A landscape with many valleys, sampled at points; each row gives a point and its height.
From any point a ball rolls to the lowest of the 2 points nearest to it. It stops when none of these is lower. Distance is the straight distance between rows; heights are no part of it.
nifuz: [6,7,5,4,14,21,-3,-10,1,16,6,10,19,0,13,-12,-11,3,3,3,0,4,0,6,1,-3,15,3,-9,2,-8,7,-18,-1,-7,-7]  height 494
Bimis: [6,-6,20,-10,2,-14,-9,-5,5,-3,-8,8,-27,1,7,1,2,8,4,-1,1,-2,8,-4,-21,-9,-20,-6,4,1,37,-5,-7,7,13,-3]  height 424
Dufo: [-1,-8,-4,5,5,8,-3,-2,-1,7,11,6,18,5,28,-5,1,12,-3,-4,-16,1,0,2,7,-1,14,15,-3,-9,7,9,-3,-1,-18,-1]  height 445
Resiv: [25,-4,-19,-1,4,2,-12,-21,-16,13,9,7,18,3,-12,13,6,5,14,-9,-12,3,-4,12,-2,16,8,6,-3,0,-4,12,3,16,-13,10]  height 389
visu: [1,-13,2,-8,-1,4,-17,-16,-5,-5,18,-5,-4,20,9,5,-5,12,4,-5,-1,-6,2,16,-12,9,9,-2,15,4,21,2,7,10,-13,6]  height 202
gava: [9,11,2,-1,-15,4,-1,-8,-2,9,13,-10,23,8,16,-4,0,9,10,-8,-15,7,-9,1,2,-2,0,12,-11,-8,1,6,6,5,-13,-4]  height 294
Sib: [-9,-3,-3,-1,3,-3,6,1,2,-15,-1,7,6,2,-9,-2,8,-2,-18,14,7,-2,5,5,8,9,13,6,9,5,-7,4,-1,0,-8,14]  height 409
Tesu: [13,3,-8,-5,16,11,-7,-17,-4,16,1,13,-1,1,-19,0,4,3,7,-1,-8,5,-7,-3,-6,1,-1,-8,1,0,0,0,-2,-9,7,28]  height 446
lafi: [3,6,-9,1,-1,-2,10,12,-3,0,-19,8,9,-11,1,7,4,7,-1,-2,-15,21,-2,-8,-14,0,-14,-7,-11,-6,-14,-15,0,-18,16,15]  height 458
Kifak: [15,-5,21,-7,5,-5,-11,1,1,-4,-10,5,-19,0,15,0,0,8,2,4,0,-6,13,2,-13,-13,-6,3,0,-2,34,-7,-7,-2,6,1]  height 388
dekim: [-1,13,-3,19,13,9,-7,-3,7,6,24,-5,15,-9,-17,-8,-2,-15,-3,2,8,5,-9,4,4,13,1,16,-12,8,-20,13,-9,17,-10,-11]  height 546
zin: [-4,-16,-7,-8,24,-4,-3,-16,1,-3,8,-7,8,9,-26,16,-4,0,-5,6,-6,-7,-1,14,6,17,7,9,16,-8,0,14,0,14,-13,19]  height 527
Sipig: [-10,9,-7,-3,-23,-24,7,9,-6,-3,1,-12,4,2,2,3,15,-2,-11,6,0,2,-9,0,1,-1,-10,3,5,-5,1,0,16,-6,-6,3]  height 295
roz: [8,-7,2,-15,-6,-10,7,12,3,-19,-17,12,-24,6,9,7,1,-6,8,13,0,-2,1,-9,-11,0,-24,-11,11,-6,6,-7,0,-14,20,5]  height 235
Rotek: [13,0,14,-10,7,13,-4,3,11,3,-13,0,-5,3,5,-10,-14,2,15,-2,0,-13,17,1,6,-28,1,-1,-4,0,19,-7,-6,-4,3,-10]  height 376
pugoz: [0,6,-9,6,2,3,13,16,-8,-2,-14,14,6,-11,-8,-1,3,1,-6,1,-11,15,-1,-8,-7,4,-15,-10,-19,2,-20,-3,-12,-17,15,13]  height 475
zuda: [-3,-4,-1,-2,-10,-8,10,21,6,-14,-20,-1,-5,-9,17,6,3,2,-4,7,-14,4,3,-16,-6,-12,-13,-7,-2,-12,3,-1,7,-18,13,-7]  height 404
mive: [1,-9,7,-8,-3,2,4,5,2,-18,-12,12,-8,0,12,-1,7,-4,-9,19,10,-7,7,-5,1,-1,9,3,12,-3,3,-6,-2,-11,0,4]  height 733
sibe: [-9,-17,-5,-10,-14,-20,3,-7,-1,2,21,-18,-4,14,10,19,8,10,-9,-6,5,0,0,-11,-5,5,-11,-7,14,1,18,0,1,17,-2,1]  height 233
kudig: [-2,13,1,-7,-8,-12,5,3,-2,0,-19,-3,-3,-6,14,17,1,-3,-12,15,0,13,-6,1,-12,-11,-13,-5,3,-3,-8,-10,13,-15,6,3]  height 407
betep: [4,-19,-12,-10,3,-3,-19,-16,-12,1,13,-4,-2,14,-2,16,-3,3,6,-10,-5,-9,4,17,-4,14,11,3,15,0,11,1,8,19,-16,10]  height 293
zasa: [11,11,11,-14,-7,9,-6,-6,8,-5,8,-9,11,7,0,-11,-14,13,21,-3,-4,-11,-3,5,5,-15,5,-5,-2,3,9,3,14,-4,-5,-3]  height 357
peze: [-4,-14,-10,-7,-5,-9,-1,-3,-6,-12,5,-1,4,12,-1,8,7,-2,-10,-1,9,-10,6,16,6,14,13,13,11,-5,5,6,10,15,-17,10]  height 252
zesu: [-8,7,14,18,16,23,2,-7,5,14,-6,9,-14,-9,-5,-11,-20,-16,3,-11,6,-1,0,11,5,3,12,5,-6,4,-13,-11,-6,4,13,-17]  height 163
meb: [11,-3,-14,-17,-16,-8,-7,-5,-11,-1,7,-15,-3,3,-3,9,3,0,10,-20,-1,-6,-2,2,5,0,2,1,-4,0,19,10,22,14,-12,-3]  height 359
lufi: [-18,-15,3,-5,-1,-20,16,6,-6,-4,-2,-5,12,10,9,10,10,-3,-15,15,-4,2,-7,5,-14,18,-9,-5,10,1,-2,0,2,-8,4,12]  height 480
nokek: [-8,-2,-3,-1,-9,-16,0,1,2,1,17,-20,9,1,12,18,11,15,-2,-14,1,18,-2,-10,-16,-3,-4,-3,5,0,17,-7,12,8,-6,-1]  height 234
pud: [15,4,5,-6,11,20,-6,-5,14,11,-12,2,-9,-4,-4,-14,-13,5,21,-10,1,-14,17,5,5,-19,8,-8,-8,1,3,-15,-6,0,1,-9]  height 333
Fenen: [-9,17,3,6,0,8,-10,8,0,21,6,6,5,-3,11,-16,-12,-23,0,5,7,11,-8,-7,3,-8,-8,8,-5,14,-18,-1,-13,-8,7,-22]  height 493
fesu: [6,3,-14,20,2,11,-6,-5,-2,9,13,1,1,-16,-23,-2,1,-9,9,-7,1,-1,-1,7,14,11,10,4,-8,7,-24,-1,0,24,-5,-8]  height 429
Zake: [4,-6,8,-6,-4,4,5,10,10,-23,-12,2,-16,-3,8,-2,7,-4,6,10,0,-13,4,-17,-4,-17,-3,-1,13,-7,26,5,7,-4,7,-10]  height 690
Zeve: [-12,-5,2,-7,8,-14,11,4,-4,-10,-4,5,13,7,0,5,6,-4,-19,21,-1,2,-3,5,-4,13,2,1,10,4,-3,9,-2,-9,-2,15]  height 451
Bifip: [-13,7,8,3,-13,18,1,0,17,-1,-5,-6,-8,6,-5,-16,-17,-10,-1,-1,9,-10,5,-5,17,-16,8,-2,6,6,-10,-11,-1,1,-4,-20]  height 648
lipof: [-4,7,7,33,17,7,0,-9,2,6,11,-4,-8,-1,-17,1,-13,-15,1,-7,-10,-10,-10,10,12,22,13,1,-8,11,-20,5,7,19,-8,-21]  height 593
roka: [-7,5,6,0,-15,-4,6,4,0,-1,9,-19,14,2,12,6,3,2,9,-14,-10,1,-7,-11,2,-17,-3,4,-3,-5,20,11,17,4,-11,-13]  height 77
vabi: [-9,-24,0,-9,21,-6,3,-7,0,-7,6,-4,9,7,-16,6,0,-1,-7,9,-11,-7,-1,7,-2,20,0,2,14,-3,3,13,-6,-1,-1,25]  height 502
pivo: [2,17,7,-1,23,8,0,-9,-5,6,-5,9,2,-3,-22,3,-7,-7,-8,10,17,16,-2,1,-4,2,8,-2,-2,8,-8,11,-12,-8,-1,4]  height 488
sebun: [-11,-6,-4,-4,-7,-17,1,-4,-7,7,21,-15,6,15,13,17,7,11,-10,-7,1,10,-4,-1,-13,8,-1,0,7,-3,13,-3,6,9,-5,7]  height 159
rafav: [-8,19,-3,10,-9,-14,2,10,-4,7,7,-1,22,-5,2,0,14,0,-17,10,-3,8,-19,4,7,0,-9,11,-10,0,-16,1,-3,0,-10,2]  height 139
muto: [3,-3,3,-1,11,19,-6,-5,3,5,4,8,12,4,20,-9,-7,9,0,0,-7,-3,5,7,5,-6,19,6,0,-2,5,0,-8,-4,-15,-1]  height 473
bekuz: [6,-6,-17,24,12,-6,-1,1,-2,3,4,1,-1,-20,-29,6,3,-4,0,-12,1,-5,1,6,19,19,10,1,-10,8,-25,0,-1,25,0,-5]  height 419
nozu: [2,-11,9,-15,4,-6,8,4,-2,-17,-17,16,-15,8,9,7,3,-9,2,26,19,-7,2,-2,-3,4,-5,2,21,0,-3,-11,-5,-10,7,7]  height 724
zisuf: [-10,4,14,10,10,16,8,-5,7,-7,-10,8,-16,-7,-5,-2,-4,-12,-17,6,13,-4,11,2,10,2,20,-4,0,0,-13,-9,-11,5,3,-8]  height 551
sug: [-13,-18,7,-12,-1,-12,-3,-11,5,3,10,-6,-15,2,7,7,3,13,-4,0,-9,3,-3,-12,-19,4,-17,-15,17,-3,15,-10,-10,4,17,7]  height 472
fif: [1,-7,14,-7,-6,-8,4,3,4,-16,-4,-1,-17,1,17,7,10,3,2,12,6,-4,-2,-15,-15,-7,-10,-8,14,2,28,3,7,-2,7,-12]  height 700
Pamu: [0,1,-2,10,19,11,0,8,2,-11,-15,18,-17,-19,-14,-6,-8,-8,0,-7,7,2,17,-2,-2,6,3,-10,-11,-7,-17,-2,-21,-8,18,10]  height 223
Totuf: [6,12,18,-11,-7,4,1,1,2,-6,0,-9,4,4,9,-4,-7,5,8,3,-6,-3,-6,-2,-4,-19,0,-7,-1,2,21,0,13,-7,-2,-9]  height 297
tuloz: [-8,-19,-14,6,-5,5,0,10,6,-2,0,4,1,-6,5,-10,4,5,-5,-3,-8,-7,11,-5,21,-4,10,13,3,-5,-3,4,0,-2,-6,2]  height 400
vope: [20,2,-18,-16,-16,1,-11,-8,-13,1,4,-8,7,1,-8,4,-3,3,18,-16,-6,-6,-3,11,9,3,7,5,-6,2,0,3,17,15,-17,-4]  height 289
fomul: [-5,-11,10,-20,0,-9,5,-3,-5,-5,-3,3,-16,9,11,8,1,-6,0,25,7,-5,-10,-3,-12,7,-13,-3,25,-1,6,-8,-1,-7,12,3]  height 716
gaki: [-2,-4,-9,1,26,-1,-1,-19,9,3,3,-7,6,11,-39,13,-7,1,-7,4,2,1,1,9,11,16,9,4,13,1,-12,12,-2,12,-20,9]  height 549
rudu: [-11,7,-6,11,3,-10,10,23,-6,-5,-1,3,12,-12,-12,-11,5,-5,-18,14,1,6,-7,-1,6,5,-13,-2,-16,12,-22,5,-8,-7,5,5]  height 296
Lopem: [-8,-5,-6,19,-10,11,-5,-3,8,12,6,-2,0,10,-3,-3,-16,-5,6,-16,-3,-11,4,4,25,1,10,1,2,10,-21,-7,4,19,-13,-22]  height 618
zapeb: [5,-3,15,-7,-8,14,5,1,15,-20,-12,-4,-7,3,-1,-7,-2,-5,13,7,4,-19,7,-6,2,-22,3,-1,13,0,24,-1,10,1,-2,-14]  height 677
vid: [-14,7,2,7,-16,14,-7,-1,14,3,8,-7,4,9,-5,-12,-17,-6,4,-8,7,-11,2,2,21,-8,5,4,1,9,-19,-7,2,8,-13,-16]  height 633
goko: [-4,-5,-10,18,18,13,-1,1,8,-6,-6,14,-11,-25,-22,-10,-1,-3,0,-10,-3,-3,11,-3,1,13,6,-10,-9,3,-22,0,-9,-1,10,9]  height 275
vago: [1,10,3,27,19,12,0,-19,5,3,4,1,-9,-8,-29,4,-8,-4,3,-7,-4,1,-5,10,4,20,19,-7,-4,11,-17,5,3,13,-11,-13]  height 581
ganum: [0,-4,-17,15,6,-9,0,9,0,-7,2,-3,1,-12,-33,-4,3,-7,-10,-8,17,-5,-1,9,22,12,0,2,-10,11,-24,1,1,21,4,7]  height 391
Buv: [-7,14,-7,7,-6,-5,6,15,-4,7,2,5,12,-12,1,-6,7,1,-13,11,-7,9,-12,-8,7,-3,-6,5,-13,2,-19,0,-4,-7,2,2]  height 217
mirif: [11,-11,-20,-9,6,-8,-14,-11,-17,8,9,2,7,7,-3,16,5,5,4,-14,-6,-3,-2,14,-3,17,9,7,1,-3,5,8,9,16,-13,13]  height 349
nad: [-2,-4,2,-12,-7,-14,11,7,11,-14,-12,1,-20,0,7,15,3,-3,5,8,-1,5,-5,-14,-20,-4,-30,-17,15,-4,12,-6,12,-5,22,-4]  height 180
godo: [-3,6,3,16,24,14,0,5,-2,4,-5,16,-19,-22,-9,-7,-11,-12,7,-6,11,8,10,4,2,0,4,5,-10,-9,-14,-1,-20,-5,22,-4]  height 158
Bofid: [-7,-24,-10,1,-19,-7,11,20,3,-22,-8,-5,-2,-2,3,-9,15,1,-2,3,1,-15,11,-8,13,3,-2,11,4,-9,3,8,5,-6,-1,2]  height 286
roro: [-6,-17,-9,4,-1,2,3,14,0,-5,-1,8,7,-9,11,-12,8,8,-7,-3,-16,-4,8,-7,11,2,3,6,-8,-6,-2,5,-4,-14,0,10]  height 420
Karal: [19,4,11,-9,7,2,-6,3,-3,-4,-13,8,-20,3,5,2,0,1,3,11,7,-4,16,4,-3,-15,-2,-1,1,-5,15,-13,-10,-7,8,8]  height 337
kib: [6,22,-3,-10,-6,10,-1,6,-4,-2,-9,6,-17,-5,-9,-8,-3,-7,0,12,8,4,3,-6,4,-17,0,-8,-1,-1,-7,-8,-4,-10,7,-1]  height 504
munu: [-5,-11,3,-8,18,-4,2,-5,-4,-3,-3,8,7,6,-5,7,1,-1,-11,11,-6,0,-2,1,-8,11,3,-2,11,1,5,5,-6,-11,6,24]  height 479
duvef: [8,-12,5,-4,-5,3,-20,-11,-1,-10,16,-11,1,12,10,2,-9,18,17,-14,-5,-10,4,12,-6,-1,9,-6,4,4,22,7,14,10,-16,-5]  height 290
rez: [17,20,1,1,12,1,-2,3,-13,11,-13,11,-14,-1,-6,9,1,4,7,6,6,13,8,2,-5,-14,-8,-8,-9,-9,-4,-8,-16,-14,17,15]  height 483
bif: [11,23,-8,-7,-17,5,-9,-14,-9,6,13,-6,15,11,-18,-4,-1,-2,10,-3,3,0,-12,9,7,3,-1,6,-7,8,-14,5,4,6,-15,9]  height 104
nuta: [15,14,0,-3,19,18,-3,-18,-6,17,0,12,6,1,-23,-1,-1,0,6,3,8,11,-6,3,-8,1,7,-7,-5,6,-3,7,-8,-6,0,12]  height 468
retir: [11,4,-26,-1,-10,-1,-5,-1,-11,6,5,2,-3,-10,-26,-5,10,0,6,-8,2,0,-3,3,18,3,0,5,-8,6,-17,1,8,11,1,13]  height 369
Zif: [-6,-25,-2,8,-1,-4,-3,11,1,-5,-1,-1,5,-9,24,-7,9,13,-3,-13,-21,-3,8,-14,-2,3,0,0,-7,-12,10,5,0,-15,0,10]  height 381
zevig: [-3,-15,8,-7,-2,-9,1,5,-3,-11,-6,7,-5,2,20,4,8,4,-11,11,-1,-2,3,-6,-12,6,-1,-5,8,-2,11,-2,0,-16,7,9]  height 743
todut: [-2,-6,-8,-1,-11,-5,13,21,1,-13,-18,1,-1,-4,7,1,7,2,-3,-4,-20,10,3,-10,-13,1,-18,-12,-9,-7,0,-11,5,-19,12,8]  height 434
safi: [18,12,-17,-12,-16,-3,-9,-14,-15,10,9,-6,16,10,-10,3,2,0,8,-12,-2,1,-14,12,4,8,-2,12,-11,-1,-5,7,9,16,-14,7]  height 204
tobe: [1,29,2,0,-3,5,-3,8,-12,9,-8,2,-10,-10,0,0,-6,-11,-3,15,8,12,-5,-3,2,-17,-8,-5,-10,1,-19,-3,-10,-12,8,-8]  height 474
tesog: [-9,-12,-3,6,-10,-16,5,10,3,-6,8,-17,5,-6,15,11,16,15,-2,-14,-7,6,4,-18,-8,-3,-4,-3,-2,-6,17,1,11,-1,3,-1]  height 292
nesis: [-2,-1,17,13,16,15,5,-6,6,4,-17,12,-25,-6,2,-3,-6,-9,-6,-2,11,-11,21,8,9,-3,17,-4,-4,-9,-8,-12,-18,4,8,-7]  height 569
Duzu: [-5,14,3,2,-6,8,-6,5,11,15,-3,6,8,8,11,-22,-17,-11,9,-5,9,10,1,-11,7,-17,-6,3,-2,19,-8,2,-8,-9,5,-25]  height 467
poka: [1,12,7,-7,-1,9,1,5,10,11,-12,4,10,8,8,-17,-18,-3,14,-4,2,2,3,-9,11,-29,-5,-2,-1,10,4,5,-4,-9,3,-20]  height 444
muda: [2,16,10,11,16,23,-1,-3,-5,14,-2,9,-11,-17,-12,-12,-15,-15,13,-3,15,9,1,9,-1,-3,6,8,-11,-2,-13,-3,-16,-2,17,-12]  height 72
Ragen: [2,-5,16,-9,-12,8,-2,-3,6,-19,2,-6,-1,14,14,-4,-4,3,0,11,10,-13,2,6,-5,-2,13,3,15,1,20,-3,8,-1,-15,-9]  height 476
Bavu: [-3,14,6,11,6,14,-6,-5,3,21,14,9,20,0,11,-16,-15,-20,1,3,7,11,-7,0,-4,2,0,10,-8,12,-16,9,-20,-1,5,-19]  height 515
zoda: [-10,1,9,17,4,19,2,-9,10,16,-9,8,-23,4,-2,-14,-18,-9,5,-14,0,-11,5,6,12,-1,13,-9,-2,7,-12,-13,1,3,9,-22]  height 227
Ditu: [-10,12,-1,17,12,6,-6,6,8,15,24,2,18,-3,2,-15,-3,-27,-6,5,6,6,-10,-2,2,8,-4,17,-7,13,-17,9,-12,6,-1,-15]  height 535
gopu: [-3,-12,-19,-11,-9,-25,9,6,-15,7,0,-11,11,5,-6,4,11,3,-5,-21,1,2,-12,7,1,13,-11,-1,-7,-9,1,0,8,6,10,17]  height 277
dis: [5,3,-21,-8,-11,-18,3,4,-16,7,2,-2,8,1,-20,-3,10,0,-5,-9,3,1,-14,7,14,6,-10,8,-8,-2,-9,4,7,6,6,19]  height 325
Supa: [17,-3,6,-13,4,-6,-4,7,4,-14,-17,15,-27,6,2,2,1,-4,7,12,7,-6,12,-2,-7,-8,-14,-5,9,-9,11,-12,-9,-9,18,13]  height 288
rufo: [-13,16,-5,2,-14,-24,4,7,-7,2,0,-3,15,2,-3,6,14,-3,-20,11,0,3,-16,10,2,2,-12,6,1,0,-11,0,6,-5,-9,9]  height 218
nup: [7,-5,10,-6,-4,7,-11,-5,6,-5,13,-10,11,7,11,-3,-10,17,24,-14,-11,-13,0,5,1,-12,5,-4,-1,1,22,12,17,5,-8,-8]  height 345
gukir: [-10,6,18,-3,-13,3,5,4,3,-9,5,-13,16,6,10,-1,-8,0,12,-3,-6,-11,-8,-7,-1,-23,-3,-5,5,0,25,13,15,-2,-6,-17]  height 207
Sebor: [1,-10,-19,-15,-14,-25,3,6,-11,5,4,-14,4,4,3,6,11,4,-9,-19,9,-6,-9,1,3,8,-3,1,-7,-9,11,6,13,11,0,4]  height 224
nimo: [-17,-18,5,-12,-3,-10,7,-2,3,2,3,-12,-6,-1,9,15,1,6,-6,12,-6,5,-7,-7,-24,8,-21,-15,17,-4,1,-16,-5,-2,19,3]  height 487
dimov: [-19,-21,-2,-5,-9,-19,12,7,4,-1,1,-15,5,4,15,15,9,5,-10,8,0,8,0,-4,-23,11,-18,-13,14,2,-1,-12,6,-5,6,2]  height 503
domut: [-10,-21,1,7,-5,-11,3,14,3,-8,-2,-7,6,-6,21,3,13,14,-6,-12,-13,6,7,-14,-16,8,-6,-8,-5,-6,11,-7,2,-13,5,8]  height 340
Fesi: [-7,4,-7,2,-12,-17,2,10,-11,1,9,-6,17,3,14,2,11,7,-14,-4,-2,1,-9,6,9,4,2,18,-9,-12,1,10,4,7,-15,1]  height 239
Lumu: [2,6,15,-6,4,7,2,8,8,10,-16,0,0,9,8,-9,-21,-2,15,1,13,-6,22,4,11,-29,0,2,-1,3,7,-4,-14,-8,4,-19]  height 413
mova: [16,18,5,0,12,14,-2,-1,-11,15,-7,8,-7,-6,0,-4,-3,3,9,4,7,7,8,2,-1,-14,3,-2,-14,-5,-2,-6,-18,-10,9,2]  height 500
kazud: [-4,10,-1,0,-17,-10,2,3,-5,2,11,-15,15,5,15,5,7,6,-1,-8,-8,6,-9,-1,1,-4,-1,12,-7,-9,8,3,12,2,-17,-6]  height 208
mudeg: [-11,0,-1,28,5,8,-1,-4,4,12,12,-1,-1,3,-7,-1,-12,-15,0,-12,-3,-10,-2,8,19,12,10,4,-4,11,-24,-3,4,24,-10,-20]  height 605
vak: [0,3,-5,18,22,0,1,-21,8,2,0,-1,-7,3,-38,12,-3,0,-6,-4,1,3,2,8,8,21,16,-6,6,10,-16,8,2,13,-15,-1]  height 568
Taru: [-4,-13,15,-14,-2,-14,5,-4,1,-6,-4,2,-22,7,23,12,6,4,1,19,14,-2,-7,-9,-17,2,-17,-6,21,6,19,-4,-1,-2,7,-12]  height 708
koli: [-6,-9,-4,-7,-15,-16,14,10,3,-15,-2,-6,-12,4,2,4,13,-1,3,3,-5,-1,1,-17,-12,3,-20,-11,11,-3,11,-2,14,-9,14,4]  height 90
tel: [8,19,7,2,-8,6,2,-9,1,14,7,-4,30,1,17,-1,2,8,2,3,-14,16,-14,0,-9,-3,3,9,-8,-6,-6,-4,-2,-2,-9,-3]  height 343
satiz: [12,17,13,1,11,18,-2,-8,-6,21,1,6,12,-2,7,-9,-13,0,12,4,10,7,1,7,-3,-8,8,1,-15,0,-9,3,-24,-6,5,-9]  height 507
vev: [5,5,5,8,8,2,5,-5,-1,11,3,7,28,-9,21,9,9,14,-8,2,-14,20,-10,-3,-14,4,9,10,-8,-9,-1,-2,-4,-6,-2,6]  height 379
Pume: [-6,-21,14,2,-1,-15,-3,7,3,-9,-9,1,-7,-3,29,10,6,13,-9,-1,-2,6,6,-12,-25,4,-10,-12,3,-3,15,-9,-7,-11,11,1]  height 751
mavol: [-8,4,0,-2,-16,-15,9,12,1,-7,-10,-8,0,-6,15,7,9,2,-11,12,-6,5,-5,-9,-7,-7,-7,-3,4,-6,2,-3,16,-14,0,-4]  height 360
Sis: [17,9,-21,7,-8,15,-9,-12,-8,11,9,2,-2,-11,-27,-6,6,-2,20,-7,-3,4,1,4,10,4,7,-3,-5,7,-20,-1,3,13,-3,3]  height 402
Kinag: [0,-7,-6,-10,-16,-14,0,-3,-6,-6,14,-19,-6,8,3,14,10,2,0,-13,6,-3,1,-10,-1,-2,-5,-4,5,2,26,11,15,13,-6,-2]  height 298
naz: [18,-1,-13,1,9,9,-12,-19,-6,11,6,10,4,0,-12,2,8,7,13,-5,-12,2,-3,6,-2,5,7,-3,2,3,-1,3,3,1,-8,23]  height 421
vul: [1,20,12,10,22,14,-3,-7,-1,5,4,5,5,-14,-15,-3,-12,-11,-3,6,16,17,-8,3,-6,8,10,6,-10,7,-11,12,-15,-3,-3,-12]  height 508
Lek: [-1,4,10,-5,-9,17,5,-1,19,-11,-12,-5,-2,5,-9,-13,-14,-3,12,0,3,-16,8,-4,15,-26,6,-6,8,3,6,-4,8,1,-4,-15]  height 664
viku: [1,7,5,6,3,22,0,-6,14,10,-13,2,-25,-3,-10,-14,-13,-4,12,-12,2,-12,12,4,9,-11,11,-13,-5,-1,-9,-18,-2,2,8,-18]  height 280
mudu: [-2,23,-4,-3,-7,-5,4,7,-7,4,-17,3,-4,-10,3,9,0,-7,-14,19,1,12,-8,-3,-2,-12,-14,-6,-7,1,-20,-7,3,-15,7,1]  height 441
gopak: [18,12,-3,-7,15,5,-5,-7,-8,14,-11,14,-8,1,-12,7,0,4,5,0,-3,9,-2,-5,-11,-7,-9,-8,-4,-6,2,-9,-10,-14,19,24]  height 466
pel: [-1,-1,-6,0,-7,6,-2,-5,-3,-9,5,1,4,7,-3,1,2,1,-7,2,3,-5,5,12,11,3,18,9,6,0,0,1,6,8,-20,9]  height 342
Suvi: [-5,-13,-12,-6,-10,-19,2,7,-12,-5,8,-5,6,7,5,4,12,3,-11,-5,5,-5,0,8,4,11,5,8,0,-8,7,10,7,3,-7,13]  height 114
zam: [8,-9,23,-10,-1,5,-7,-1,5,-11,-3,-3,-7,7,21,-3,-5,9,0,7,7,-11,6,7,-10,-9,7,2,6,2,33,-4,-2,-3,-4,-12]  height 435
Minud: [-5,-15,-10,0,-20,-10,14,22,0,-21,-9,-8,-6,0,1,-7,15,1,3,-2,-10,-7,7,-14,1,1,-14,-3,-1,-8,8,7,9,-12,7,4]  height 205
lubig: [0,8,4,-2,-1,17,3,-2,4,-7,-10,7,-15,-3,-8,-8,-1,-5,-7,8,12,-4,10,-1,7,-9,14,-5,4,-2,-7,-14,-5,-2,1,-1]  height 529
fel: [-5,2,-13,15,11,-7,5,16,-2,-7,8,-3,8,-12,-29,-13,5,-5,-11,3,11,4,-4,2,13,12,-7,2,-13,14,-20,9,-6,6,5,10]  height 354
Sabag: [-2,-14,8,-11,2,-14,-10,-9,10,-4,0,6,-27,0,3,-5,2,7,4,-5,-6,-3,1,-14,-20,-2,-22,-16,12,-4,26,-4,-5,6,18,8]  height 452
noki: [-7,-24,-8,5,-15,0,6,9,10,-15,-5,-3,-3,-1,6,-5,9,0,-7,1,1,-16,12,-5,21,0,12,16,10,-10,1,3,5,4,-10,-3]  height 350
miduv: [1,-3,-3,8,2,-3,3,-2,-4,8,13,0,21,-2,22,5,12,16,-5,-8,-16,12,-6,-2,-4,9,9,13,-10,-12,3,4,2,0,-7,9]  height 408
Lokik: [0,18,6,17,20,11,-6,-11,12,-1,14,-6,7,-5,-26,-5,-11,-9,-6,3,14,12,-11,4,-6,20,9,11,-8,10,-15,13,-4,6,-15,-15]  height 528

For each start below, name the point where the ball stops.
nimo -> koli
Ragen -> koli
fesu -> Suvi
Ditu -> muda
Taru -> Zeve
Lopem -> Zeve
